A landscape with many valleys, sampled at points; each row gives a point and its height.
From any point a ball takes the steepest step (drop divided by distance) to one of its 2 nearest points. It stops when none of these is lower. Distance is the straight distance between rows; heights are no part of it.
J782 (h 347): [ 87 156  81 148 121 114 141 161 121 164  85 127 115 154 114 109 153 138
 147 175 109 160 144  88 143 137 141 104 152  97  86 122 111 179 159 161
 123 129 126 130 121 157 114 158 116 106  91]
J709 (h 236): [135 118 141 159  84 153 106 154 139 111 114 116 114 154 111 139  78 131
 157  85 150  71 118 105 130 137 111  72 159  89 114 148 129 123 168 100
 119 123  92 116 113  99 140 110 163 103 108]
J998 (h 770): [113 119 135 113 168 124 140 139 158  97 122 104  98 106  27 130 152 126
 123 177 132 199 113 172 140 129 143 157 100 134 124 150 116 133 118 161
 146  97 132 156 112 120 160 181 134 100 169]
J692 (h 551): [ 82 135 149  66 181 138 125 180 167  97 162 155 127 167 182 124  96 118
 105  86 132 117 101 133 124 114 129 139 137 106 101 141 168 128 137 137
 109  96 133 155 126  99 140  63 147  91 131]
J585 (h 624): [114 122 114 134 132 138 145 121 119 120 108 164 109  86 141  65 147 141
  96 127 123 153 197 154 113 121 164 149  76 174 153  98 105  98 123 100
 108 156 100 114 146 190 114 151 126 130 112]
J244 (h 497): [139 167 169 130 156 106  68 134 162 114 127 140 101 124 121 133 140  76
 149 172 111 144 108 153 142 153 147  94 111 115  96 128  95 149 145 125
 107 163 109 124  80 135 142 183  97 187 124]
J394 (h 353): [132 105  90 126 106 112 166 128  87 127 124 134 175 182 164 110  99 115
 137 144 116 170 136  65 102 140 135 123 145  79  93 122 124  96 154 138
 144  65  89 149 105 135 127 143  93 132  70]
J744 (h 573): [189 117 137 153 131 126 106 104  91 118  83  56 121  83 105 111 160 108
  94 120  66 135 219 104  81  92 152 132  81 160 147 123  77 103 162 150
 146 127  83 115 144 147 117 156 176  56 138]
J657 (h 474): [114  86 140  80 164 145 145 141 145  63 144 126 120 139 130 112  94 132
 108 113 105 171 125 128 123 120 124 141 125 137 113 140 151  92 126 125
 133  67 130 141 126  96 140 127 123  71 161]
J822 (h 415): [166  95  96 150  90 124 165 110  94 127 104 149 158 169 142 147 114 139
 131 145 117 163 168  88 106 152 125 167  79 147  91 116 124 106 159 116
 143  16 120 158 109 145 121 146 128 140  63]
J472 (h 329): [144 133 150 149  39 139 122 154 121 145 131 155 131 165 151 149 113 121
 114 142 194  95  96 133 126 130 125 112 107 108 138 146 133 161  94  99
 162 116  95 137 126 109 123 120 179 180  97]
J46 (h 119): [146 170 137  70  84 120 150 114 114 173 126 154 125 115 122 138 147 106
 192 132 116 106  89  97 171  87 148  93 158 144 121 129 141 134 155 180
 127 114 133 137 143 114 135 171  50 153 112]
J919 (h 564): [106 128  95 138 143  65 139 100 151  58 160 112 150 102 183 119 138  82
 179 134 137 122  51  87 104 166 137  48 152 124 137 176 102 126 176 122
 107 171  85 108 128  94 141 156 118 132 126]
J844 (h 524): [163 159 132 137 122 143  77 147 144 135 136 136 107 120  99 163 102  68
 171 169 144 163  95  99 174 127 101 133 114 179 135 135  97 140 131 145
 130  59 131 114 109 104 134 160 105 146  96]
J553 (h 326): [118 104 144 133 103 124 110 153  94 127 148 111 139 181 136 140  70 120
 140 137 119  81  98  82 148 137  60 126 170  97  77 143 151 115 144 100
 118 113 129 135 123  90 147 107 143 139 118]
J862 (h 214): [140 164 163  71 118 125  91 101 122 138 182 149 133 118 103 184 129 108
 164 118 145 154  99 118 195  76 136 108 147 123 165 111 171 129 103 162
 156 102 138 152 153 124 121 153  63 150 118]
J764 (h 282): [113 113 143 124 150  86 101  92  96 135 159 112 147 141  84 115 109 143
 149 107 111  43 120 109 150 134  82 122 138  88 170 152 192 114 173 125
 109 149 159 154 150 127 149  84 100 129 110]
J462 (h 469): [178 147 160 115 126 140 122 123 133 145 123 137 112  90 155 132 141  73
 144 170  93 158 132 165 104 124 176 108 105 166 137  97  92 114 113 138
 139 152 105 116 107 145 153 175  89 212 141]
J882 (h 648): [130 143 116 160 152 101 179 159 120 114 165 150 107 117 194 127 144  96
 111 100  99 143  89 134 137 164 121  66 101 169 149 149  62 125  93 101
  95 162  98 106 136  97 106 118  94 165 175]
J420 (h 288): [ 90 165 101 187  84 120 125 153  85 175  92 142 115 159  76 130 138 162
 142 155 132 190 109 101 136 156 110 149 145  77 127 164 123 148 132 141
 121 131 132 124  96 128 122 123 114 139 105]
J619 (h 513): [142 115 104 132 119 136 184 114 116 120 136 144 165 157 196  83  86 141
 129  94 137 117 164 129  83 166 145 131 114 135 139  92  94  98 152  77
 127 127  86 103 130 125 150 113 105 123 115]
J752 (h 60): [107 183 162 123 100 165 133 162 141 154 158 105 137 162 133 217 122 118
 153 122 161  46 113 123 148  87 109  77 159  76  75  94 152 163  84 126
 166 140 143 137 117 100 115 107 169 169 152]
J718 (h 499): [ 90 150 131 126  93 103 113 176 139 110 112 138 143 132 169 101 139 165
 131 126 117 101  88 149 120 133 117 114 164 109 142 197 124  93 121 147
  90 157 110 106 129 117 128  85 155 117 142]
J409 (h 313): [155 119 111 150 127  99 146 148 108 188 137 129  97 100 152 148 161 150
  76 102  92 154 119 153 127 139 123 120 140 212 183 138  82 152  99 139
  95 116 158  97 146 119  70  75 147 126 145]
J769 (h 659): [104 168 146 123 115 178 199 135 148 140  93 151 113 124 133 144 150 162
 172  57 144  57 124 139 132 134 152  53 167 108  91 135 161 147 136 144
 132 154 139 139 110 102 132  81 115 153 177]
J992 (h 567): [ 81 131 149 175 125 120 102 159 144 125 167 101 154 141 125 120 125 113
 133 161 166  24 137 145 155  93  93 143 140  87  63 124 175 136 133 128
 141 145 172 164 153 160 110  63 196 114 120]
J607 (h 727): [121 106  68 119 138  93 135 115 144  56 100 130 142 134 164  80 140 124
 133 165 137 116 133  76 118 170  84 127 130 163 109 124 112 123 169  77
 100 166 167 133 140 149 133 164  93 127 113]
J804 (h 315): [138 115  92 102  58 148 192 119 119 172 110 151 143 155 142 149 125 138
 150 111 129 161 134  80 141 111 134 130 162 151 102 119 106 150 102 155
 176  61 142 126 115 120  94 129 125 129 115]
J195 (h 806): [117 117 111 121 132 105  98 103 133  67  75  92 132  99 126 138 160 129
 168 131 138 187 175  69 146 144 131 108 127 122 114 142 141 151 190 135
 134 150 134 113  87 109 122 169 130  58  88]
J463 (h 803): [136 136 119 128 151 154 159 116 121  83  63 108  99 101  37 177 137 102
 143 135 128 193 109 153 123 132 166 159  82 105 134 135 104  89 110 141
 136 116  95 153 100  95 189 192  74 121 161]
J528 (h 396): [ 89 135  95 136 125 138  85 174 145 148 113 111 150 183 126  90 135 155
 114 161  97 143 157  93 128 146 111 139 155  87 103 132 136 189 169 154
 128 122 137 136 144 162 130 107 169  64  91]
J223 (h 457): [169 135 139 132  60 152 166 111  79 126 143 181 177 158 164 178  98 138
 195 116 147 146  89 114 104 164 141 156 154 136 127 108 107 124 111 117
 157 142  99 120  84  91 144 142 125 171 125]
J857 (h 437): [186 106 138  93  98 116 122 111 142 111 121 152 163 116 188 109 132  97
 129 166 122 153 116 149  78 111 173 140 122 175 148 108  86  95 140 113
 140 136 107 113 139 148 154 167 133 144 120]
J944 (h 612): [117 126 144 137 172 157  99 124 142 117 140 128  96  63 141 126 103 115
 132  93 117  96 101 148 133  79 124 145 147 209 132  85 107 113  83 120
 116 135 138 113 131 140 120 113 168  94 150]
J899 (h 754): [ 91 111  92 160 114  94 125 133 127  67  89 128 107 126 167 123 133  94
 169 157 150 123 139  97  94 163  63 130 125 196  61 137 143 153 195  75
  94 146 152 119  81 109 141 169 130 113 101]
J477 (h 449): [100 155 155 142 140 100 100 143 123 108  90 126 151 143 174 104 108 151
 137 134 125 122  98 112 111 149  82 167 112 102 124 199 135 105 151 121
  82 177 129  94  93 101 164  71 105 111 132]
J961 (h 545): [124  92 159 166 112 130  84  91 108 147 132  57 165 155 124 126  92 127
  98 124 137 147 193  79 175 179  98 131 100  36 136 166 159 162 102  94
 152 151 114  83 125 100 116  80 143 131 135]
J631 (h 791): [113 200 151 133 201  76 114 133 180 164 172  98 128 122 109 126 139 137
 121 129 141  54  86 161 164  81 161 112 125  95 109 130 161 167 132 185
 126 132 149 170 163 162 111 118 131 100 132]
J309 (h 701): [116 124 108 149 172  71 128 106 114 137 129 113 112 115 120  86 198 141
  93 151  91 148 153 136 125  97 129 105  96 142 131 164 125 116 135 156
 117 119 151 136 113 164  78 162  71 132 161]
J832 (h 237): [125 172 188 137 114 130 135 181 128 192 148 100 107 150 164 196 124 127
 140 102 112  82 108 150 157  92 120 121 168 135  74 121 129 163 100 152
 142 124 156 105 110  96 108  68 159 136 177]
J593 (h 603): [112 134 136  85 158 149 137  99 116  97 126 138 137 103 162 102 130 136
 105  94 137 178 186 130 136 135 187 167 101 110 171  77 136  95 118 109
 148 174  79 113 131 177 128 127 118 120  92]
J529 (h 278): [120 127 154 170 127  94  91 111 100 134  95 100 146 124  90 135 137 158
 176 164 118 139 148 107 156 124  98 170 147 144 115 143 152 136 169 121
 120 137 198 153 105 137 128 139 120  85 132]
J699 (h 657): [107 108 121 168 120 182 133 116  92 150 119 129 163 106 111 120 117 147
 124 105 132  56  95 147 133  71 140 184 135 115 121  93 145  86  90 104
 154 156 126 142 156 155 159 111 146  87 145]
J179 (h 581): [160 142 147 100 159 133 107  95  85  68 131 116 123 104 149  86 167 158
  70 107  85 161 214  81 141 148 128 172  85 123 152  87 131  66 151 106
 104 165  92  99 160 210 129 123 125 122  95]
J493 (h 342): [117 126  92 154 106 121 138 128 124 133  97 131 121 120  93  96  98 137
 158 108 117  86 109  91 123 142 122  93 136 122 140 159 107 122 176 101
  97 120 135 146 155 130 137 146 129  87 125]
J433 (h 195): [102 169 103  77  97 118 173 127 120 164 113 167 141  95 147 105 175 149
 153 119 104 123 109 145 127  85 170  92 187 147 140 123 126 112 111 185
 131 151 144 129 158 134 132 131  67 139 170]
J464 (h 646): [113 141 147 134 148 160 160 110 114 153 109 176  90  51 113  99 159 137
 118  91 124  97 135 174 127  83 180 150  81 184 140  77 130 110 118 122
 107 157 117 143 130 189 137 129  95 153 125]
J290 (h 388): [137  66 123 105 100 129  70 137 117 135 172 148  95 122 125 114 128 143
  68 133 146 105 119 196  54  65  93 114 135 159 154 149 171  86 129 143
 126  88 120 109 142 141 121 121 185 108 110]
J893 (h 552): [139 129 112 187 145 114  61 137 142 170 124 123 149 103 151 177 141 154
 108 148 123 108  66 170 143  89 104 160 172 169 107 120  96 114  86 153
 120 109 178 116 118 122  81  99 143 105 160]
J799 (h 640): [141 119 153 111 173 160 121 108 122  97 120 113 118  87 129 157 111 119
 150  80 103 129 153 129 141  72 171 175 128 185 150  50 110  87 121 111
 145 148 122 129 141 150 157 134 149  50 102]
J338 (h 509): [102 101 132 102 135 127 138 139 182 101 172 161 171 161 211  67 112 145
 127 171 162  90  96 151  89 174 118 116 133 119 129 150 174 144 156 135
 110 163 125 160 158 113 163  99 157 157 100]
J26 (h 412): [131 101 101 119  88 111 183 105 124 108  89 117 133 126 100  98 108 149
 163 134 121 163 155  73 103 154 136 145 105 108 150 163 139 105 195 100
  92 116 138 140 148 112 152 161  97  85  98]
J985 (h 391): [129 106 149 128 153 124  78 138 120 141 159 108 146 145 100 139 163 143
  77 179 110 130 140 138 177  78  87 189 131 125  87  92 166 119 111 133
 131 107 188 147 163 174 104 137 129 114 140]
J972 (h 587): [108 126 113 150 179 145 102 103 155 145 136 106 128  57 159 137 152 145
 106 128 105 127  79 172 119  98 155 132 152 175 149 111 101 130  54 148
 118 147 162 122 162 138  82 123 139 129 195]
J329 (h 380): [129 110 142 143 123 118 115  95  86 156 135 103 129 150  22 171 103 146
 137  89 135 101 158  86 177 146  78 160 113  77 150 133 187 136 144  93
 126 136 174 149 131 104 134  97 104 126 119]
J347 (h 468): [170 137 155 132 132 134  97 136 136 122 165 164  99 134 144 142 117 100
 170 134 145 115 100 168 114 102  90  88 119 181 151 127 120 136 134 174
 132  88 126 125  83 103 129 126 106 142  85]
J141 (h 401): [157  98 108 144  78 166 178 123  81 158 109 100 122 122 117 166 136 135
  96 131 118 171 175  82 178  86 123 160 139 154 125  94  85 107  56 142
 187  68 130  99 145 140  88 126 150 116 141]
J796 (h 419): [163 119 141 118  39 151 136 105  89 150 116 146 190 165 169 172  96 127
 126 124 162  98 115 129 101 133 131 196 107 113 118 119 151 127  96  84
 175 131  93 111  91 117 146 144 162 170 103]
J29 (h 871): [124 135 110  93 129 130 101 132 129 112 105 142  64 129  45 139 120 106
 134 152 145 152 111  82 184 187 115 136 144  95 109 128 131 135 152  94
  81 140 130 128 139 113 149 196 123 158 100]
J785 (h 569): [152 138 100 137 120 150 153 147 137 136  95 144  98 114  96 125  97 109
  98  98 138 179 117 139 109 131 147 131  94 126 179 132  74 110  88 117
 128  79  90 112 121 121 134 135 122 100 130]
J435 (h 498): [141 142  83 125 146 140 113 172 168 166 102 176 115 142 104 147 135 120
  77 131 141 168  74 159 126 101 120 168 114 169 141 124  80 122  89 151
 101  71 156 122 146 113 118 126 128 116 152]
J5 (h 780): [100 107 108 126 111  94 117 107 109  66  57  85 148 123 171 106 125 111
 149 124 133 126 176  96 114 162 112 124 112 129  70 155 152 111 183 102
 130 158 111  93  68 101 156 146 111 110 129]
J599 (h 371): [108 147 158  74 125 177 115 164 159 103 146 144  73 137 161 130 124  93
 103 126 159  72 117 184  81 114 127  49 149 122 126 108 158 109 100 159
 140 156  78 128 136 118 147 120 178 190 143]
J689 (h 699): [134 121  56 112 142  89 154 120 134  94 129 138 151 122 181  66 134 128
  72 146 142 150 144 113 103 166 116 111 141 128 158 147  87 128 111 102
 122 156 124 117 148 153  99 144 113 136 135]
J306 (h 880): [121 143  75  98  95 125 103 129 114 156  99 129  55 107  43 147 144 133
 139 165 150 165 119  64 187 158 131 141 170 100 164 151 136 163 133 135
 114 138 135 128 177 132 113 189 141 104  82]
J407 (h 576): [ 97  82 158 125 103 158 151 113 127 120 173 125 170 147 198  91  78 188
 147 126 157 150 156 153 104 155 111 160 169 151 127 104 168 114 114  97
 153 155 140  84 125 117 138  82 156 122 160]
J494 (h 698): [140 126 126  99 165 137  93 121 162 116 157 140  91 103  89 109 142  91
 154 161 117 180 146 135 130  97 142  93  80 126 145 157 113 141 130 204
 156  82 117 117  94 142 118 197  92 136  96]
J855 (h 483): [153 131 123 137 109 141 171 109 109 104 121 177 171 140 183 161 100 140
 198  89 123 153 147 123  78 140 157 128 128 160 120  73  94  97 161  92
 144 127  92 103  71 118 141 143  98 129  95]
J284 (h 97): [147 107 111 124 115 106 124  87  85 137  95 121 143 153  90 105 134 125
 110 114 136 159 191 106 136 158 125 117 144  31 143 130 145 102 128 140
 134 181 100 114  98 132 131 123  91 161  92]
J641 (h 750): [107 154 164 140 141 137 133 137 163 136 170 127 120 108  86 131 137 131
 159 107 159  27 104 163 138  72 144  77 121  89 133 154 173 143 151 144
 137 116 127 180 144 163 126 105 151  99 109]
J909 (h 540): [ 92 112 101 134 128 114 160 107 156  83 144 106 152 126 202 100 104 131
 171 175 160 101  72 104  82 206 126  74 153 120 137 170 144 149 141 118
 105 180 116 157 158  78 144 136 130 161 130]
J661 (h 475): [175 111 134 142  40 146 118 138  81 143  99 104 130 138 109 146 104  98
 104 122 121 139 170  88 145 101  98 135 124 150 122 136 104 111 105  99
 158  59  91 106 146 124 114 138 162  89 147]
J603 (h 598): [ 94 158 161 129 167 178 150 179 157 122 133 168 106 139 150 128  78 121
 121  69 123 122 128 138 137 127 148 124 113 113 110 115 115 114 114  95
 108 136 105 125 127 112 133  90 143 114 156]
J790 (h 847): [106  99 106 107 132 148 151 165 148 137 137 121 131 129 109  91 140 151
  86 127  79 143 156 139 154  92 161 144 130 102 133 126  95 142 104 136
 151 114 116 146 189 166 114 144 143  73 148]
J662 (h 858): [174 163 116 123 163 128 110 132 156 132 111 134  53 123   4 148 123 102
 134 137 153 132 118 141 163 154 106 118 115 136 149 110  94 137 132 123
  97 131 141 131 124 120 142 192 102 150 127]
J968 (h 479): [142 114 120  76  91  91  73 137 115 127 139 146 125 114 141  87 132 131
  85 123 122 112 119 147 101 113 117 131 156 138 172 165 144 100 144 129
 120 142 116 103 145 140 136 122 166 107 132]
J934 (h 340): [156 150 163 137 110 134 116 165 119 210 155 134 101 119 161 186 156 135
 128 106  98 128 120 151 173  96 108 143 155 212 141  92  99 171  83 169
 128 128 170  74 114 109  91  70 138 139 137]
J912 (h 203): [153 127 142 167 116 120  96 120 102 150 121 141 116 155  67 145 140 127
 133 129 140 197 143 139 130 155 128 100 151  83 150 119 106 121 128 131
 142 139 111 109  77 131 124 142 109 167 113]
J786 (h 165): [116 136 159 177 141  88  73  87  83 121 138 112 164 132  92 107 137 119
 166 129 107  66 151  79 179 138 104 124 136 112 104 127 164 127 192 123
 133 140 135 171 118 162 123 131 109 117 105]
J100 (h 664): [125 164 125 170 161 118 137 119 113 170 118 154 101  96 114 103 162 155
 124 102 105  89 105 173  93 111 151 130 124 149 183 113  92 116 119 116
  98 198 135 133 126 172 123 120 105 161 142]
J308 (h 628): [ 87 159 166 145 102 157 159 134 142 146 115 175 146 146 159 146 120 166
 169  90 163  96 148 126 154 146 140 136 141 118 113 130 142 168 115 116
 148 195 143 131  93 105 108  83 157 170 152]
J667 (h 235): [118  42 115 120  63 169 140 120 111 173 149 121 100 103 100 139 128 161
  54 107 156 137 135 182  86  85 114 148 109 158 127 123 197  92 123 121
 127  66 121 101 140 112 139  93 176 118 153]
J558 (h 480): [119 149 122 211 103 148  84 160 155 169  95 107 139  80 101 145 153 176
 127 121 126  46 107 171 149  92 119 138 162 141 123 156  92 128  95 144
 130 127 167 122 159 162  86  95 176  67 142]
J437 (h 572): [127 142 138 173 165 138 155 149 158 115 204 157  79  91  98 134 137 135
 161 131 131  94  77 158 146 156  93  52 100 158 153 191  84 146 102 131
  94 103 117 157 147 107  91 127 124 191 173]
J798 (h 302): [154  97  88 103 102  97 196 152  95 120 156 155 155 179 184 108 128 138
 119 177 114 205 128  88  90 161  93 121 176 131 104 131 106 115 161 140
 118  94 143 132 131 114 126 130  99 145 102]
J827 (h 561): [131 116 134  83 140  99 111  98  90 102 146 133 153 114 171  66 182 146
  67 123 102 124 181 112 102 108 134 171 115 186 152  82 148  65 187 124
  99 167 106  77 156 201 141  91 147 128  99]
J50 (h 381): [ 93 169 145 199 139 120  98 130 123 141 108 125 139  90 104 139 133 146
 184 135 139  92  92 133 173  82 139 155 139 131 106 151 118 146 119 145
 131 142 166 156 122 138 120 132 132  57 133]
J135 (h 333): [131 136  75 129 172 135 201 111 133 124  74 104 137 117 119 116 142 117
 123 101 107 123 143 121 108 135 183  99 139  99 139  73  91 115 108 119
 134 177 131 153 138 127 141 159  69 142 163]
J669 (h 268): [ 97 169  70  73 138 124 142 119 135 113  74 144 126 132 127 104 147 131
 126 125 136 126 124 129 131 125 158  90 180  76 133 103 120 117 107 177
 143 193 122 141 136 128 140 166  89 146 150]
J546 (h 614): [128 142 150 135 165 137 125 108 163 103 198 145 102 101 108 148  96 124
 185 122 141  58  73 149 147 130 106  61 170 159 136 143 139 147 103 141
 124  92 164 184 168 101  95 142 121 139 168]
J615 (h 489): [158 121 117 144 129 123 131 127 141 103  82 107 130 138 124 152 124 100
 151 163 121 171 143  85 153 140 128 139  95 164 103 116  92 130 137 127
 143  59 134 137 105 127 115 173 116 115 106]
J737 (h 830): [115 158 120  98 185 138 140 158 175 130 133 147 135 151 116 114 128 133
 130 145  96 164 119 139 158 125 155 138 150 117 116  94 101 160 119 135
 117 131 163 155 163 149 129 164  98 113 150]
J716 (h 531): [175 106 123 134  84 128 103 114  87 124 119  61 150 109 143  88 106 110
  92 128 104 142 179 100  87  89 129 142 129 135 148 115  95  82 120 121
 150 100  58  84 159 165 124 150 188  61 132]
J336 (h 658): [123 140 136 134 187 103  91 109 120 135 138 118 128 100 105  94 194 111
 123 134  72 143 168 146  89  66 154 111  54 129 144 164 106 133 165 197
 153  96  91 132 103 166 101 177 119  87 124]
J62 (h 208): [146 127  94 149 157  87 124  62 128 112  85 113 159 104 120 122 154  95
 131  81 137 127 163 121 129 165 197  88 106  62 147 128 132 103 150 126
 119 188  92 120  84 137 138 133  75 162  90]
J276 (h 452): [127  98 149 101 113 130 135 136 150 112 183 138 138 154 186  88 107 114
  92 145 160  65 123 180  74 140 139  76 117 118 136 124 164 121 127 109
 155 139  79 137 144 131 150 101 184 171 119]
J154 (h 671): [141 136  68 155 158  61 185 155 133 107 159 108 142 119 191 112 154 103
  96 127 124 135 107 118  94 181 107  58 131 107 161 186  43 158 115 109
 103 182 111 116 144 115  81 122 125 158 153]
J981 (h 467): [ 94 127  97 120 124 138  69 176 133 110 135 102  97 148  65 135 137 169
  95 157 120 169 158 110 166 174  81 147 144  84 124 162 160 205 144 139
 133 103 146 139 154 130 109 115 181  57  95]
J531 (h 390): [104 123 156 169 122 138 110 143 107 107 106 125 141 159 140 106  64 129
 148 136 140  75 146 103 136 161  55 182  96 102  70 181 147 106 144 107
  87 134 128 127 108 101 152  74 140 121 116]
J958 (h 702): [ 84 134 146 122 137 137 147 135 143 131 151 129  90 134 113 127 134 154
 148 107 141  74 138 161 150 115 128  67 160 100  93 127 193 137 131 165
 157 126 145 166 122 119 125 119 121 135 143]
J458 (h 379): [114  63 122  73 148 163 155 145 126 112 147  88  78 133 132 122  97 140
  53  89 114 154 152 158  93 117 110 130 121 145 127 101 169 104  90 111
 133  64 105 112 141 108 129  85 169  95 148]
J505 (h 616): [175 117 156 116 155  99 132 104 131 121  99  88  91  74 101 112 184  90
 117 138  54 169 192 150  59  84 174 137  44 158 153 152  87 110 170 140
 126 116 119 107 124 165 116 185 132 118 134]
J877 (h 625): [ 99 145 126 138 172 140 128 159 157 104 173 157 117 135 157 104 116 134
 107  87 110 130 101 122 155 155 127  87 130  97 154 164  85 111  86  99
 102 125  92 123 156 134  88  99 132 156 165]
J670 (h 529): [137 134 120 133 152 123 135 140 154 113 172 143  86 121 100 138 125 127
 161 123 113 172 120 140 146 158  98  50 141 166 153 148  88 144 134 144
 120  99 136  96 108  96 106 119  98 151 145]
J696 (h 866): [134  89 123 114  77 151 156 159 153 188 144 110 133 119 106  86 119 143
  89 117  97 114 139 171  78  90 177 104 126 110 148 144 116 148 126 121
 149 108 110 109 187 167 127 132 185  83 154]
J881 (h 512): [142 115 154 158 108 135  94  99 146 144 107  91 179 167 129 141  73 129
 144 108 147 159 177  84 146 204 149 151 105  57 110 137 138 182 158  83
 128 154 111  99 103 102 134 105 142 118  87]
J595 (h 311): [142 171 167 125 154 160 130 155 168 129 131 143 133 144 133 176  87  64
 132 119 151 102  67 155  92 120 182 136 111  94 109 127 137 163 116 120
 116  94 133 198 140  97 148 120 150 144 143]
J125 (h 546): [101  99 140 148 100 154 170  80 132 137 139 123 190 140 171  85  56 168
 181 111 161  95 164 123 112 160 132 144 120 100 135 131 155 112 134 103
 149 143 113 113 133 111 159  99 110 110 126]
J389 (h 601): [101 112 158 118  94 149 153 131 109 164 160 162 152 146 192 148 130 192
 125  97 148 127 139 164 113 148 116 179 160 155 128 108 173 152  96 126
 136 184 157 101 103  99 120  59 179 166 141]
J926 (h 555): [142 147 128 132 186 151 152 115 173  67 103  76 119 120  83 197 138  93
 183 171  99 194 129 107 164 144 158 132 121 117  56  79  99 116 140 125
 108 132 143 146 138  95 164 221  73 135 141]
J453 (h 732): [135 109 150 117 143 133 105 112 141 107 164 106  92 113  19 145 161 119
 138 160 143 224 166 161 158 118 156 119 101  92 159 150 121 156 136 198
 174  93 102 128 102 122 143 178 126 109 108]
J194 (h 210): [169  85 134 135 154  97 138 101 100 137 139 125 112 128 160 124 146 145
  79 123 111 158 140 140 105 136 123 150 122 192 169 109 137 113 129 101
 110 116 157 129 116 129 111  94 128 141 134]
J447 (h 630): [ 96 114 150 134 131 153 146 110 105 127 134 111 186 102 153 105 105 134
 137  88 113 113 128 121 134  90 182 194 123 130 141  89 139  76 130 122
 156 133  85 105 150 159 171 107 144  47 129]
J851 (h 293): [179 149 109 113 124 143 174  69 117 153  59 123 143 113  99 160 153 119
 155  61 120  98 154 122 135 140 199 111 119  93 129  79 124 132 132 116
 146 178 123 142 101 125 140 152  71 158 124]
J834 (h 532): [134 131 148  63 124  99  72 131 111  93 151 100 133 107 158  94 162 134
  65 109 108 105 126 129 113 113 105 147 161 169 164  94 161 108 166 137
 119 160 106  37 148 183 156  80 202 106 141]
J931 (h 645): [113 131 147 137 169 135 105 141 172  92 180 144 102 131 105 127  98 114
 167 161 149  87  73 136 118 159 106  97 170 112 105 135 140 141 144 117
 104 147 143 187 148 121 124 151 149 159 124]
J176 (h 488): [122 111 101 132 119 138 161  97 138 159 114 137 161 172 102 142  75 147
 151 123 161 147 141  61 144 229 118 171 124  99 137 127 143 179 138  96
 119 135 139 137 122 102 131 101 124 165  88]
J685 (h 260): [ 93 144 156  96  98 188 144 143 135 133 144 139 114 131 150 176 127 116
 106 118 183  65 133 182  89  98 135  89 131 111 107  89 211 150  73 126
 164 154 143 144 121 106 143  98 188 177 151]
J91 (h 305): [157 126 180  87 129 112  72 125 129 103 197 119 140 128 115 163 145 121
 129 163 102 169 112 111 174  78 107 138 150 145 148 112 146 124 114 120
 157  95 166 119 154 162 112 139 117 128 140]
J566 (h 316): [174 104 103  88 175 104 147 120 124 121 110 130 143 161 187 140 172 155
  63 131 118 181 106 106 107 162 113 175 131 145 159 125 129 138  99 132
 105 120 194 123 117 111 122  75  84 147 138]
J465 (h 414): [179 149  80 109 172  84  99 154 138 134  80 134 113 166 133 141 167 128
  70 141 117 159  83 112 114 117  93 171 119 165 133 125  91 136 142 129
  72  95 183 135 128 117 112 130  81 110 115]
J247 (h 816): [127 173 129 101 178  95  90 161 179 180 165 135 129 136 136 124 148 139
  86 167 116 122  88 150 166  97 145 133 125 134 108 135 128 174 103 177
 104 105 159 156 174 161  95 141 104 142 133]
J480 (h 451): [134 111 147 119  98 131 147 111 105 177 115 136 155 170  88 158  79 129
 117 106 143 117 142 122 128 170 119 194  70  81 155 141 178 154 136  86
 127 119 140 140 129 113 157  83 115 166  98]
J555 (h 832): [169 172  86 129 139 188 125 128 134 124  68 125  54 107  33 163 136  95
 146 125 156 144 108 157 146 112 129 109 116 123 141 132  99 124  76 187
 142 113 119 119 101  82 161 181  70 133 149]
J265 (h 230): [163 105 101 133  52 112 226 127  86 168 144 181 148 165 143 143 153 137
 166 152 141 180 125 102 107 148 113 111 143 174 110 122 100 150 155 146
 139  73 134 131 106 105 125 133 101 159  94]
J746 (h 530): [ 92 171 123 130 164 125 121 132 180  79 109 103  97 106 105 168 145  51
 173 176 118 185 100 144 122 129 143 121  93 142  81 128 111 158 126 128
 112 137 126 129 112 115 163 226  59 161 161]
J211 (h 386): [159 138 147 107 128 113  96 121 144 121 126 144 165 131 189 146 111  81
 143 157 147 113  67 151 102 126 176 128 128 141 130 112 129 156 138 137
 154 126 110 163 107 117 165 144 152 152 104]
J66 (h 689): [ 89 118 117 174 185  71 111  98 113 142 145 125 120  96 122  97 184 167
 111 133 101 123 107 176  80 128 102 132 112 154 175 178 129 115 121 131
 105 177 179 123 111 154  83 118 104 150 163]
J959 (h 180): [133 137 168 151 102 157 145 172 149 137 106 148 110 166 125 156  95  96
  96 142 175 110  95 166 104 151 142 145  66  92 106 162 142 144 101 100
 120  80  84 160  98  92 145 105 176 181 128]
J723 (h 43): [126  69 150 113 121 145 163 107 112 153 143 167 102 122 124 146 147 149
  96 103 154 150 151 165 116 114 125 168 110 206 108 100 181  94 115 121
 127  85 151 120 118 108 130  87 139 167 150]
J61 (h 637): [ 78  87 116 169 163 149 109 114 147 129 136  98 180 132 131 104  97 140
 122 154 143  45  98 138 139 100 105 180 136  89 100 134 146 112  91 130
 134 144 161 172 161 130 150  85 160  89 132]
J908 (h 473): [103 135 152 136 115 106  93 157 105 157 148 153 130 163 114 113 137 138
 109 146 137  81 171 146 165 113  72 145 134 133  87 105 176 151 146 112
 127 150 180 147 135 159 110 111 145 151 114]
J732 (h 585): [148 102 143  98  86 117 111  93  97 106 106  70 170 131 174 117 115 134
  91 130 144 173 200  65 179 157 117 153 128  89 131 129 150 139  93  90
 180 149 117  90 126 134 100 114 147 131 142]

For each start below, name the point where the ball stops.
J790 => J959
J66 => J723
J5 => J723
J555 => J265
J309 => J265

Call two points neighbours if one is among the 2 nearest of the other. Go from one point of each pair to the other, from neighbour to neighbour, staying as low as possible. Name the highest point that can't be avoided.
J959 and J347 => J958
J46 and J284 => J135
J709 and J723 => J718
J447 and J786 => J799
J752 and J723 => J934
J347 and J265 => J844
